Points, in no order, along strands that fork and pass close to each other.
Points whose rows are less than 77.2 apart are linked; no others are. Some points are linked to none.
tik: [ -8.8 -32.1 -33.2 -26.9  -6.9  40.5 -33.0  47.6   0.3   0.1 -25.2   2.3
  12.3  15.8 -46.3 -18.9   0.1  14.0 -21.9  -0.6   8.2   6.1  -5.8  -8.3
  -9.7   1.0  -2.2  -1.4   1.4 -22.7]
Vina: [ -8.3  -2.1   4.4  10.9  -9.3   0.7  22.9 -18.1  27.3  12.2  -8.5   8.7
 -12.7   0.9 -24.4 -14.3  17.8  -2.6  33.4 -19.1   1.7  10.7  -0.4   4.0
  16.4 -26.8 -14.9 -22.3  13.8 -26.5]
fir: [ 35.0   7.9  16.3   4.2  49.8   3.7 -17.5 -33.6   6.8 -40.2 -20.9 -13.3
  -9.2 -28.9 -15.3   5.7   4.2  25.0 -21.9  -2.2   9.8  -0.8  -7.3  16.2
  36.0  12.0  30.1  -7.3 -23.9  -2.4]
pinid: [ 24.5  22.5   9.8   8.9  22.3  -6.1   8.7 -19.5 -20.7 -24.3  -5.6 -30.5
 -37.5 -25.9   8.4  15.3  15.1   7.5   0.1   6.0   4.3  26.9  10.4  10.4
  -3.3   0.2  12.7   1.1  14.6  -3.3]
likep: [-12.3   9.9   3.9   5.7 -13.2 -44.9  11.5 -30.3 -12.8   3.6  10.0  15.9
  19.5 -13.9  40.5   0.3  -6.2 -22.0 -14.0 -18.2 -18.9  -7.5  -5.7  -5.4
  -7.2  10.4 -17.5  -4.6 -18.7  33.9]
Dap: [ 20.6  -2.4   0.8   8.6  30.7  -4.0 -18.2 -13.1  12.7 -41.6  -4.4 -16.4
 -18.6 -18.1   9.1  18.2   7.5  18.2   0.1   8.0  11.1   1.5  -4.4  25.0
   3.6   8.9  41.5  -5.2 -26.9   9.4]
nofo: [  2.8 -14.5  10.1  -2.7  29.5  55.2 -36.9  41.3  -2.4 -21.8   5.2 -33.5
   0.8  14.6 -14.8  44.9  -6.8  19.4   7.0   5.6  38.8   9.1  -3.5  -5.2
  31.5   4.5 -23.4 -31.4 -12.8 -30.0]
movel: [-25.2   7.3 -28.5 -24.7   4.1   1.0  13.4  -3.4  28.9  -5.8  -5.5  25.4
  33.1   7.9  -6.6 -15.1  -5.9 -27.5 -11.7  36.6 -28.6 -17.9 -25.0  10.3
 -58.0  16.6   5.6  -2.5 -27.1  -8.8]
pime: [  0.5   3.0  17.9   9.8   5.9 -34.4   8.9 -23.7 -11.0  17.3 -11.3   0.0
  -0.6 -10.7  18.5   2.0   3.6  -6.3  13.1   8.2 -17.9 -25.3  18.4  15.4
  26.6  -2.2 -16.1  12.9   5.6  22.4]
Toda: [-17.0  30.1  -8.9 -15.6 -15.5 -20.0  21.5  -6.8   3.6   6.2  -9.1 -11.5
 -19.6  18.0  24.8 -10.0 -12.6 -13.7   1.1   8.7 -12.7   0.6 -18.7   4.8
 -20.6 -12.3   5.8   0.7  12.3   5.3]
Depu: [  1.1   4.0  -9.5  23.5 -10.2 -11.5  14.8  -9.4   8.3 -20.9   3.0  -1.9
  -1.6  -2.9  -4.6  15.5  14.4   2.7   3.1 -18.7   1.2  31.9 -22.7   6.1
 -16.9 -13.2  25.9 -10.2   3.4  -9.7]
num: [-20.3   4.3  25.6  12.4 -21.4 -14.8  27.1  -2.1  -5.9  34.6   9.4  34.5
   4.2  10.2  34.5  10.4  -7.6 -22.1   9.9  -0.3 -10.0  25.3  -5.7   8.4
   1.9 -29.0  -8.2  21.5  32.6  27.8]
puva: [  0.0  17.4 -16.6   0.1   2.0 -16.0  10.4 -11.6   9.5 -22.4   1.3   1.5
   1.4 -14.1   0.9   9.7   8.7  -7.2 -18.9   3.1 -21.5  22.4 -13.1  11.7
 -32.0  -4.0  40.0  -1.0  -5.5   8.5]
Tir: [ -4.8 -19.0 -28.9 -42.0  -8.7  20.4 -16.4  44.3   8.3   1.1 -11.5  12.2
  26.0  25.3 -24.5  -2.5   0.5   1.6 -24.1   0.8   0.4  -8.6  -6.1 -12.0
 -22.7  11.5   0.9  13.3  15.6   3.4]
funuv: [  4.7 -26.1  -6.7   0.9  20.2  -9.3 -11.5  20.4  -5.6 -20.5  17.0  -2.3
   1.9  -2.4   2.1  28.6  15.7   8.3  -2.6  -4.2  16.9  -0.6   0.3  -2.6
 -15.7   1.6   0.5  18.3   8.7  24.0]
fis: [ 18.3 -10.2  14.2  14.4 -14.7  20.8  -2.3  16.3 -16.0  23.1   8.7  11.5
 -11.7  13.7 -16.4  12.5  -6.5  -1.8   3.4 -30.1  13.4  -0.6   6.9 -22.4
  18.3   2.9 -34.4  20.6  39.7   9.8]
vov: [ 14.2   7.7 -11.2   2.9  31.9 -42.5   2.7 -56.3   5.0  -2.6 -21.5  17.9
  21.0 -28.1  16.9 -18.5  -0.8 -20.4  -7.9  19.7 -39.8  -1.2   0.4  15.0
   4.3  16.5  10.6  -1.6  -3.5   6.8]
faziv: [  1.6  18.1   4.4   3.6  20.9 -45.3  30.9 -52.4   6.8  -2.7 -19.5  14.0
  28.2 -21.9  33.1 -11.6 -10.4 -41.5  -2.2  15.9 -50.8   5.2  -2.1  30.0
  -9.0   3.7  -4.4 -13.2 -17.8  17.8]
Ziz: [ 20.1  11.2   0.9  33.2  23.9   5.4  18.1 -37.7  39.1 -15.5 -16.9  -6.6
   0.5 -13.1 -28.4 -26.3  14.0   7.7  19.0 -25.4 -13.5  -7.1  -8.3  20.6
  11.7  -7.5 -10.5 -31.5 -11.2  -8.3]
Lag: [-24.0  12.5  -7.9  15.0 -28.4  -2.1   7.8  -1.2  15.0   5.7 -18.9   4.6
 -14.8  17.6 -26.9 -30.0   2.6  17.6  -8.7 -31.1  -9.0 -21.3 -17.6   0.9
  -9.8 -12.8  -2.2 -16.7 -14.6 -20.5]
lirez: [ -6.2   4.3 -22.2 -17.0   1.6 -16.2  -1.7   2.4  -4.5  -1.9   2.0   6.9
  25.2   9.7  -3.3  -2.8  -8.3  -4.9 -28.0  16.4 -23.9 -13.8  -7.7  -7.5
 -19.4   7.3   0.7  15.2  -9.6  19.4]
bona: [ 12.5  -1.5  15.4  25.7  -5.9 -16.6  -3.4 -17.3 -27.8  13.8  10.0   5.0
 -11.9 -16.2  26.0  16.5   5.9  -3.1  17.8  21.0  -4.1  30.4  12.5  11.6
   8.2   0.1  23.6  18.9  23.9  15.1]
sife: [ 18.4  -6.8 -18.4 -41.6  -6.8  31.1 -13.2  27.9  15.0  -7.8  13.1  -6.8
  12.7  20.2 -16.5   7.7   0.4   2.2 -21.3   3.9  12.8   1.7   4.9 -24.2
  -7.5  11.6  19.1  16.6  18.5   5.0]
sif: [ -6.1   7.5  31.7  16.8 -15.1 -22.9  20.1 -13.2 -26.9  21.3  12.3   5.5
 -17.0  -6.1  41.8  27.9   1.7 -12.3  13.0  -2.1 -16.7  27.2   6.3  18.2
  -2.4 -16.0  14.5  17.2  15.0  23.8]
miput: [ 21.0  -4.5  -1.2 -19.1  14.0  12.5 -27.0  -2.0  11.7 -39.1  19.4  -5.3
   6.1  -7.6  -5.7  18.7   8.3  16.1 -18.1   7.4  23.3   3.5 -20.7   4.1
  17.3   5.1  51.5  -0.4 -25.4   2.7]
luv: [-16.8  31.9  -6.0  -9.1  10.8 -26.0  31.1 -40.0  11.1   7.7  -5.6  14.0
  11.9 -12.4  31.0 -25.0 -21.4 -35.4 -12.5   0.4 -48.7  -7.0  -5.6  15.8
 -19.9  -6.3 -18.2 -11.2 -33.3   9.1]
Tiga: [-26.5  11.3 -12.0 -33.1 -26.4  14.1  -9.5  35.3  -2.6  25.1  20.9   1.8
  -4.2  14.5  32.7   2.7 -11.2  -8.1   1.9 -10.2   5.5 -13.0  18.6   2.0
 -15.2  13.7   7.7  12.3  10.5  24.7]
geti: [ -8.1   4.9  13.7 -25.0 -24.9  10.8   8.0  34.6   2.0  29.4  20.5  21.9
  -2.0  30.3  30.7  15.8  -5.9  -9.9   0.0  -9.4  -5.9  -0.8  28.9  -0.4
 -12.9  -1.4 -18.1  20.7  22.1  24.8]
sovak: [  4.3  18.3 -10.4   0.6  11.8  -8.4  11.2 -23.6   0.4   3.9  -9.2  -1.2
 -25.8 -14.3  -6.5 -44.0  -5.7   5.1   4.7   2.8 -26.7 -10.7  10.5   3.1
   2.9 -11.4   1.6   3.4 -13.9 -10.3]
Mavum: [ 17.3  -1.2 -13.3  27.0  11.2 -13.7   2.5 -24.7   9.5 -34.7  -1.6   8.0
  19.5 -10.0 -27.6  11.3  13.7  -1.8  -8.9 -12.9   6.1  10.1 -41.6   1.1
  -2.2   0.4  18.9 -18.1  -2.3  -6.3]
kob: [ 36.5  -7.3  -2.2  -7.0  43.0   1.3 -33.6 -22.8   9.2 -17.5 -14.4  -9.1
   4.1 -18.6 -13.6  23.3   6.2   4.0 -17.8  -4.2   5.1 -12.0  -0.2   3.7
  53.8  23.0  10.3   5.0   0.3   0.4]
pag: [  1.7   4.7  -8.3  -4.0  -5.0  -9.0  25.2  -8.0  -0.7  31.8  -0.4  29.0
   8.0   2.0  -5.9 -14.5   3.2 -25.1  -4.6 -23.7 -19.8  -2.7   1.7 -18.3
   9.6 -14.8 -27.7  20.2  32.6   8.8]
deza: [  8.5 -26.6 -12.0 -14.3  -1.0  43.2 -26.8  53.2  -9.5  12.7  -3.6  -5.9
  -4.8  23.0 -46.8  -1.2  -9.4   9.3 -21.1 -14.2   7.9  15.2   4.2 -29.4
   7.3   7.0  -6.4  11.5  10.2 -21.0]
bip: [ -2.2  23.1  -0.2 -10.5  -7.2 -27.1  28.0 -34.5  -3.6  15.3  -9.3   2.9
 -25.5  -7.3  14.2 -37.2 -18.3 -10.8   8.2   4.3 -25.5  -8.6 -14.9  -5.9
  -3.8 -21.2   1.8   0.8  -3.7   1.5]
kos: [-31.4  -3.2  -9.7 -29.9 -26.5 -16.3   5.0   3.0   9.9  37.1  11.7  21.9
  26.8  14.7  32.4 -25.7 -17.7 -26.4  -0.6  12.0 -21.5  -8.5  11.6 -10.8
 -24.4   7.1 -11.7   6.7 -25.7   2.1]
Losuk: [ 14.4   1.3  30.5   6.9 -21.6 -12.6  11.8 -10.7 -10.2  25.6  -0.8   6.4
  14.9   4.2  14.6   2.7   7.7 -14.4  21.1  -2.5  -9.4 -30.5   7.6   0.1
  31.4  -8.0 -38.6   3.6  26.2  22.0]
kunok: [  7.1  -7.9  -6.9   6.3  -5.2  -0.8  -5.0  11.3 -10.5  19.9   0.6  21.4
  10.0  -1.2 -23.6   2.5   3.5 -12.3 -17.1 -33.6 -16.8 -13.9   9.0 -22.2
   5.1   1.5 -34.1  18.7  21.1  21.5]
rul: [-36.5  30.4 -12.0 -15.2  -7.8 -19.4  26.4 -18.7  23.3   5.8 -19.2  11.1
   3.5  19.3  15.8 -33.6 -21.4 -18.5  -6.7  -4.9 -37.0 -23.9 -18.8  24.2
 -29.5 -11.0  -9.3 -20.4 -32.0   8.3]
Mokik: [ 39.0  14.7  24.2  -5.4  29.8   1.5   2.2  -9.5 -20.3 -28.7  -7.5 -29.6
 -23.2 -19.5   1.6  38.0  13.5   9.1  -4.1  12.3  23.1   7.6  15.8  -3.2
  14.6  20.7   1.2   4.7   2.0  -5.4]
Lelap: [  3.6  22.6 -10.7 -11.1  28.7   7.1 -12.6  -4.4   6.7 -15.2  -7.9 -19.3
 -28.1   0.3 -11.5  -9.8  -5.1  16.5  -8.8  11.9 -20.6 -22.4   9.4  15.3
   1.8   2.7  -0.9  11.1 -13.7   2.2]
Nit: [  2.5   2.8 -30.3  -1.0   8.2 -14.9   3.7 -22.7  -2.4   6.6   2.4  27.3
  21.3 -15.6 -14.2 -25.9  -4.6 -15.7 -19.9  16.4 -33.5 -16.1  -3.1 -20.0
 -22.3  13.5   6.8  15.9 -12.6   5.0]
pon: [  8.0   9.0  -9.8  -6.7  10.8 -17.1  14.1 -26.4 -15.0  40.6   2.6  40.1
  14.6 -27.8   9.9 -23.8  -9.9 -32.8 -12.7  -4.3 -33.7  -6.2  22.9 -17.6
  13.0  -2.1 -28.1  24.1  22.7  14.8]
boz: [ -1.5   0.1 -13.7  -5.1  -7.5  11.7   6.7   8.9   9.7   5.7  -1.5  -3.6
 -10.4   5.8 -28.4 -15.0  10.1   4.9   3.5  -1.1  -4.3  17.4  12.7 -26.0
   3.5  -4.8   9.8   8.8   1.9 -32.8]
seke: [ 42.9 -15.3  19.9 -14.2  52.3  22.9 -24.2  -5.2  -5.5 -35.2   3.5 -18.2
   5.4 -19.4 -24.6  27.7   7.9   9.1 -14.0  12.5  25.6   7.0 -11.3  -5.5
  52.7   7.1  -9.8   3.3  -1.6  -6.2]
foma: [ 22.7  -5.1   4.2  32.1   1.0  30.7 -13.8   0.0 -17.4 -12.9  21.4  -5.9
  -7.9 -16.1 -13.2  14.3   5.9  11.3   5.7  -0.9  21.5  35.4  18.7 -22.1
  17.5  11.0   6.4   5.8  10.7 -12.8]
vupok: [ 13.9   4.7 -18.1  35.0  22.0 -11.8  10.1 -41.0  11.2 -20.0  -8.7   6.6
   7.5 -33.8 -22.7 -21.1  19.1  -6.5  13.0 -13.2  -4.0  16.1 -19.6  14.2
   3.3  -4.2   2.6 -12.6   4.6  -2.2]
kido: [ -8.8   1.8   2.8 -19.8  -7.1  13.5 -10.3  24.5 -13.4  -1.3   7.1 -37.1
 -16.3   0.6   6.6  -9.0  -9.9  15.3  14.5  22.7  18.9 -17.2  17.9  -5.1
 -12.5  14.7  21.0  12.7 -10.1   8.9]
dup: [-48.0  14.3  -5.2 -21.2 -22.3 -16.6  26.7   2.3  20.6  20.1 -22.2  13.1
   3.8  22.4  20.2 -26.6  -9.3 -10.9  -3.0   5.3 -17.1  -4.1 -20.8  17.6
 -25.5 -22.3  -9.2  -7.2  -0.7  -5.5]
nuri: [ 18.6  -4.0 -20.3  -3.9  23.0 -22.7   0.7 -21.7 -18.7  23.0  -6.3  22.8
   0.9 -36.4  -1.2 -25.8  -4.9 -11.3 -12.3   4.7 -29.5  -3.9  16.9 -21.7
   8.6  12.5  -2.0  27.6   8.9  -0.6]
tade: [-15.5   9.8 -21.4 -29.3 -17.0   3.0  -4.2  19.0  -2.9  12.5  11.9 -13.2
  -2.1   8.6  20.9 -18.7  -8.3  -3.6   6.1  22.2  -0.1  -4.4  17.1  -3.9
 -21.4  14.9  39.1  18.2   1.4  16.6]
vabu: [ 20.2 -11.1  26.9  37.3  13.6   7.6 -14.8   7.2 -34.6   8.8  10.7 -24.4
 -25.1 -11.5  19.3  46.6  -7.5   1.7  34.7   2.9  40.7  18.5   3.2 -10.2
  13.0  16.0  -8.8   0.8   8.0 -20.0]
res: [ 28.2 -15.3   9.4  30.5   7.3   9.9   5.2   2.7  -3.2  17.0   1.3  -9.5
   3.7 -10.8 -19.0  11.8   4.7 -12.1  23.7 -27.6  21.2  -1.3   5.1 -15.8
  37.4  -3.6 -42.8   5.0  36.2   4.0]
Buk: [ 29.8  -6.4  -0.5  32.7  16.5   6.3  -1.4  -7.5   8.6  -5.2   9.6 -17.5
  -0.2 -17.9   0.8  15.9  15.0 -10.8  31.7 -18.8  25.0  18.0   4.8  -7.2
  43.2   0.6 -22.1 -26.8  26.2 -14.2]
Rafe: [-33.0 -10.0 -22.8  -7.4 -22.2   6.8   7.2  16.1   1.6  -0.9 -18.8  -6.7
 -11.8  17.0  -8.6 -39.7   7.6  12.1  15.8  18.3  23.0  -2.7  -6.8  16.8
 -30.2 -14.7  -2.6  -9.6   8.9 -23.5]
fubib: [ -8.7 -26.7  10.0 -10.1 -43.5  12.7   2.4  35.8 -13.8  25.3 -11.0   6.8
   1.0  23.7 -16.7 -15.0   5.0  13.6  -0.5  -2.5   6.7  -9.4  18.7 -14.0
 -11.6  -7.5  -6.9  17.5  16.6  -9.2]
zude: [-39.3 -20.9 -14.0 -16.1 -35.8   1.7  10.2  16.7  -9.9  14.4 -16.1  23.2
  -9.3  11.1   3.8 -40.3  -3.3   0.9   7.1   0.3  19.5   1.3 -23.0  -4.4
 -24.7 -19.4 -24.9   0.4  26.7  -9.6]
Mura: [ -9.7  11.8  34.6   1.5 -24.0 -27.7  21.7 -31.3   0.6  14.2   0.4   2.3
 -27.0 -22.1  13.5   6.3   5.9  -2.1  14.3 -34.9  -1.9  -7.3  -7.8   3.6
  11.3 -25.6   1.1 -10.6  -5.7   8.1]
zikir: [-13.9 -25.8  -7.8  -9.6  18.8  35.3 -36.1  43.8  14.0 -12.2  -6.9 -25.3
   5.2  21.7 -28.1  14.0  -7.5  26.5  -4.4  13.8  27.8  10.4  -8.4   3.7
  31.7  -0.9   2.7 -16.3  -9.1 -40.8]
nata: [ -4.5  -7.6  21.9  -0.5 -40.2  17.2   3.8  41.9  -8.8  14.2  10.2   0.5
 -16.5  24.6  12.0   5.8  -5.5   8.1  11.1  -9.7  38.4   1.5   4.7 -11.8
 -22.9   0.3   0.2   7.1  25.9   0.7]
Fifug: [ 24.2  -9.5  15.6 -15.9  41.7  40.1 -29.5  24.0 -11.5 -40.1  13.9 -23.3
  -1.0  -0.2 -10.2  40.6   2.3  19.6 -11.1   8.9  42.5   0.2 -21.2  -5.7
  39.4  -4.0 -10.2 -19.3 -16.3 -13.7]
dunop: [  3.1 -30.1  12.3 -14.4 -21.7  40.0 -19.0  63.3 -13.5  22.8 -21.1  -0.2
  -2.5  31.0 -24.6   2.5 -14.1  15.8 -11.8 -10.3  17.3  -0.3  13.9 -11.0
  -4.5  10.2 -15.3  15.4  21.1 -10.2]
nobo: [-33.8   3.8 -23.9 -11.2   3.9   6.2  15.2  -4.6  32.4   5.8  -9.9  30.8
  14.7   4.2 -15.0 -41.8  -0.1  -7.5   0.9  16.9 -27.4 -22.5  -7.9  27.5
 -59.7   2.6  14.5 -10.7 -37.1 -16.8]
dobaf: [  3.8   8.6 -18.3 -23.3  17.3  -6.2 -25.9  -4.4   6.6  -3.2  -0.7  -5.8
   2.5   1.3   2.4  -7.2 -10.2   1.5 -22.1  14.6 -24.1 -36.0  10.4   2.1
   2.7  12.9  -2.7  17.6 -24.5  20.2]
Niz: [-20.8  -4.2  -1.6 -21.2 -13.8 -19.5   5.3  -3.9 -10.4  24.1   9.5  27.4
  31.1  -2.3  25.3 -28.2 -16.2 -29.7  -9.6   4.5 -34.2 -16.4  30.9 -11.2
  -8.2   0.1 -42.4   7.6 -33.4  20.4]
Zoza: [ 14.9 -20.0   5.2  21.7  -8.4   4.2 -10.9  13.9  -4.8   2.7   9.3  20.4
  33.9  27.0  -1.4  14.0 -12.1   2.1  -7.8  13.6  -3.1  -2.7  -4.4 -13.7
   7.8   5.6 -11.8  24.1  31.8  25.5]
peme: [-19.5  -7.9   7.5  17.2   2.2  16.5  15.7  17.7   2.8  -8.9   6.3 -29.7
 -15.0   5.0  -9.7   2.5   1.6  14.1  11.4   2.7  22.6  52.4   4.5 -21.0
   0.6  -7.1   7.8 -28.7  -4.2 -44.4]
Nizi: [-17.3   0.1 -11.3  -7.9 -40.9   0.9  -4.0  26.4  -1.2  -5.2  -3.5   4.7
  23.5  34.4  13.3   1.0   9.9  10.6  -5.8   2.8  12.3 -26.6 -10.3   6.8
 -27.9   1.1 -12.3 -10.4  15.0   7.7]
kiru: [ 22.2 -12.2 -16.1 -37.2   6.8  11.0 -20.9   1.8   9.0 -21.4  12.8   5.6
   9.3  -7.4 -23.0   8.6  10.8   5.4 -33.6  -2.0   4.1  -4.6  -1.6 -16.6
   2.6  14.4  34.1  11.6 -18.0   5.3]
gem: [ 34.1  -6.8  20.0  42.2  27.7   3.4  -4.8   3.9 -11.8  -7.0   8.6 -23.0
  -0.8 -15.4  13.1  53.9   8.5   1.4  33.1 -10.7  38.8  21.8  -2.7  -6.8
  36.8   3.6 -16.0 -21.5  21.5 -19.2]
dofo: [ -5.6  -7.3   1.3  27.6 -13.8  14.0 -18.1  -0.4 -19.5   8.6  25.1  -0.8
 -25.5 -11.6  -2.9  -2.3   5.7  10.0  29.0  -0.3  19.4  11.4  13.8  -7.8
  10.2   1.9   1.3  10.3  11.5  -9.3]
bam: [ 19.0  20.7   5.1  15.3  16.0 -12.0   5.4 -16.1   1.5 -30.6  -4.7 -27.3
 -35.5 -20.7  17.9  21.0   9.4  11.6   7.2 -12.6  -1.5  12.6   6.9  32.4
 -11.3   1.4  39.0 -18.1 -17.7   5.1]
nes: [  3.5   4.9  38.0  10.9 -15.2  -2.0  21.1  15.9 -11.5  30.8  16.5  36.6
   1.9  16.0  27.5  22.4  -9.2 -15.6   0.5 -13.2  -2.2   4.9  21.8   2.0
   2.7 -12.0 -22.7  31.8  41.5  31.7]
zatok: [-12.1 -10.9  22.8  28.4  28.5  24.7   5.0  17.2 -10.2  -8.4  16.9 -35.7
  -5.0  -3.6 -11.1  26.0 -19.0  10.7   3.1   7.4  22.8  48.2  -2.1 -28.0
  24.7  -0.7  -3.1 -31.8 -12.8 -39.0]
lilal: [ 19.0   0.7  22.8 -11.3  10.8  13.2  -9.4   3.1 -14.2  -9.0   3.6 -34.8
 -29.9  -2.9  -2.8  20.0   2.3  12.2  12.8  15.2  25.2  -9.9  25.6  -5.8
  -1.0  12.0  11.3   7.4 -10.3  -3.7]
Nuda: [ 17.6 -10.9  28.8  36.1  -1.8  -1.2  -8.9 -14.9 -34.7  26.0  12.7  -4.3
 -28.4 -20.4  18.4  19.0   4.9   0.0  28.2   0.2  21.1  19.7  19.9   3.5
  21.1   8.6  -4.9  22.8  21.1   0.1]
gusul: [  9.9 -11.2  13.5  25.8  28.8  30.1 -20.0  -0.4 -12.3 -20.1  20.8 -17.4
   6.2 -22.4 -16.2  33.6   0.5  12.3  -0.4  -5.3  27.9  34.7   4.1 -21.5
  42.7  15.8   0.9 -26.4 -16.5 -27.5]
vuti: [-17.2 -18.4   2.8   6.1  -2.2  27.5 -22.8  39.6   3.3 -12.2 -11.4 -32.7
  -4.7  19.8  -8.4   7.2   2.1  38.9  14.9  17.8  37.3   2.8  -1.8  13.8
   4.5  -6.1   8.5 -16.4 -16.1 -30.6]
Datu: [-42.1   2.3 -12.3 -18.6 -33.5  -6.6  18.7  24.7   2.0  12.8  -9.3  23.6
  20.1  25.0  22.4 -12.7   1.2  -8.7  -3.9   6.4   4.2  -0.2 -10.8   9.8
 -33.9 -14.4 -19.9  -6.4  14.7   9.7]
sibap: [ 23.6  -4.1 -11.7   3.3  11.9 -35.8  -5.9 -45.7  19.4  -8.5   1.4   4.5
  11.6  -7.7   5.5  -6.7  -0.3  -9.3   0.0  23.8 -19.8  -6.4 -12.4   7.0
   3.2  18.8  26.3  -3.4  -8.0   2.4]
rova: [ 11.2 -14.2  23.0 -15.9 -12.0  37.2  -9.0  55.9 -22.0   6.1 -13.5 -21.7
  -2.1  35.6 -20.7  28.6 -13.0  24.0 -19.1  13.9  29.2  -8.3   8.7 -14.5
  -2.9   8.5   2.9  20.8  10.1   0.5]
zos: [ 14.3  -5.6  10.3  11.9   8.1 -37.5  -6.7 -31.0   5.7  -0.8  -4.6  -9.7
 -11.0  -3.0  17.8   6.0   7.1   1.2  14.9  11.6 -15.7 -15.6   9.5  23.5
  20.9   5.4  22.4   0.1  -6.0   1.5]
puf: [-41.1  13.8 -20.2 -17.8  -1.9 -12.1   6.9  -5.6  17.4  13.4   2.2  16.6
  45.1   8.2  26.2 -21.0 -18.8 -39.4  -4.2  33.8 -26.7  -6.4 -10.6   9.1
 -43.6  18.8 -13.1  -9.3 -36.4  -3.6]
Sig: [-19.9  28.2  12.9  -9.3 -28.4 -23.7  12.6 -32.7  -9.2  13.9  19.1  27.8
  -4.6 -23.5  41.8  -7.8  -3.5 -19.9  -7.1 -16.3 -22.9  10.1  11.2  -1.7
 -10.1  -7.8   0.2  -6.0 -15.9  20.8]
Safa: [-20.5  14.2  15.2   4.8 -26.8 -18.6   9.1 -17.9  13.5   9.5  -5.6   7.1
 -11.1   7.6   6.0 -11.2   2.7   8.5  -3.8 -34.1 -14.8 -34.0  -8.6   7.7
   3.8 -13.6  -7.6 -18.6 -19.0   9.7]
goni: [ -9.5   2.8  23.8   4.2 -39.0  -7.1  15.9  13.3  -5.5   1.7  16.6  14.5
 -11.5   5.5  17.6   6.4  14.4   4.7   8.4 -17.1  16.1   1.4   2.0 -11.9
 -23.5 -13.6   3.6  -1.8  15.6   8.0]
magat: [-18.4 -17.8 -13.1  -2.3  -8.1   8.9 -14.0  37.7  -2.4 -11.2 -10.6 -15.7
  12.2  26.8 -13.7   5.6  -2.9  24.6  -4.6  30.3  28.6  -2.1 -20.5   3.5
  -7.8  -2.5  20.5   6.9   8.9  -7.9]
bet: [-25.9  12.2  27.8 -13.8 -41.7 -13.8  24.1 -21.4  -2.4   9.9  18.4  27.6
 -20.3 -19.2  28.2  -4.7  -0.3  -8.5   9.4 -24.5   6.3   0.4 -11.1  -6.0
  -8.8 -31.6  -0.8  -9.5   5.7  20.4]
rezes: [-27.7  -6.4 -33.9 -15.9  -0.5  10.6  -3.0   9.3  27.1  -1.6   1.3   8.6
  -0.7   8.6 -17.2 -35.2  14.1   9.8  12.6  11.5  -9.0 -16.9   5.8  24.9
 -37.2  -4.5   4.1  -5.4 -14.1  -7.8]
fomil: [  7.0  -7.8  -8.7   9.6 -19.7  -2.5  -2.8   1.7   6.8 -16.3   1.6   6.3
  20.7  22.1 -12.7   4.0  25.3   7.0  14.2  -7.8   6.1 -23.5  -7.7  -1.4
  -0.9  -6.7 -12.3 -17.4  13.9  -3.8]
Gegu: [  0.9  29.2 -14.3  -5.3  11.2 -26.5  -0.4 -19.8   8.1 -23.5  -4.5  -6.8
  18.2 -14.2  22.1   7.9 -11.0  -5.8 -37.0  18.8 -34.3  12.5 -10.7  26.3
 -29.4  13.0  47.6  -7.2 -33.7  23.0]
nopo: [ 19.1  -3.7   7.5  44.0  15.7   3.2   1.3 -16.9  14.5 -12.0 -10.0 -22.2
  15.9  -2.8 -37.7  -8.4  10.3  16.9  18.0  -8.6   0.0 -15.2   4.1   6.2
  40.4 -10.2 -11.6 -23.4  -8.6 -12.8]
vuzel: [  8.7  -9.6 -15.9  18.1  12.0   5.4 -21.2   1.4  15.2 -22.2  -3.4 -10.0
   5.6   8.6 -32.8  -5.8  10.6  19.2   6.2 -20.2   2.9 -27.9  -4.3  14.7
  15.0   1.6 -14.3 -12.9 -15.3  -7.7]
lus: [ -2.1   5.4  -8.0   6.7  22.0  30.2  -8.3  12.4  11.2 -29.9  -0.1 -32.7
 -22.1  -2.1 -36.1  -8.4  -9.9  28.1 -10.6 -14.8  17.1  12.4  -7.9  -6.6
   7.0   0.6  17.6 -12.2 -35.9 -19.5]

A fork is a point with three links. Follow the links from the first point to the second and name the forks in between, in order.
vuti, kiru: Dap
peme, dobaf: Nuda
Sig, seke: bet, dunop, Dap
Buk, Nizi: dup, Datu
vov, gem: dup
puva, luv: Datu, dup
kiru, Lag: dunop, bet
fomil, sif: Datu, dup, Nuda
rova, Buk: dunop, Dap, Nuda
faziv, dofo: dup, Nuda

Follow the links from the first point to the second, and from the first to the third. Name the last point that the two ways share.
nofo, kunok, likep: Dap
geti, zatok, faziv: Nuda
vov, fis, Mavum: dup
Tiga, gusul, bip: Nuda
Mavum, faziv, Niz: Datu
deza, zikir, gusul: Dap
nopo, Losuk, kos: Datu
Nit, zos, Nizi: dup
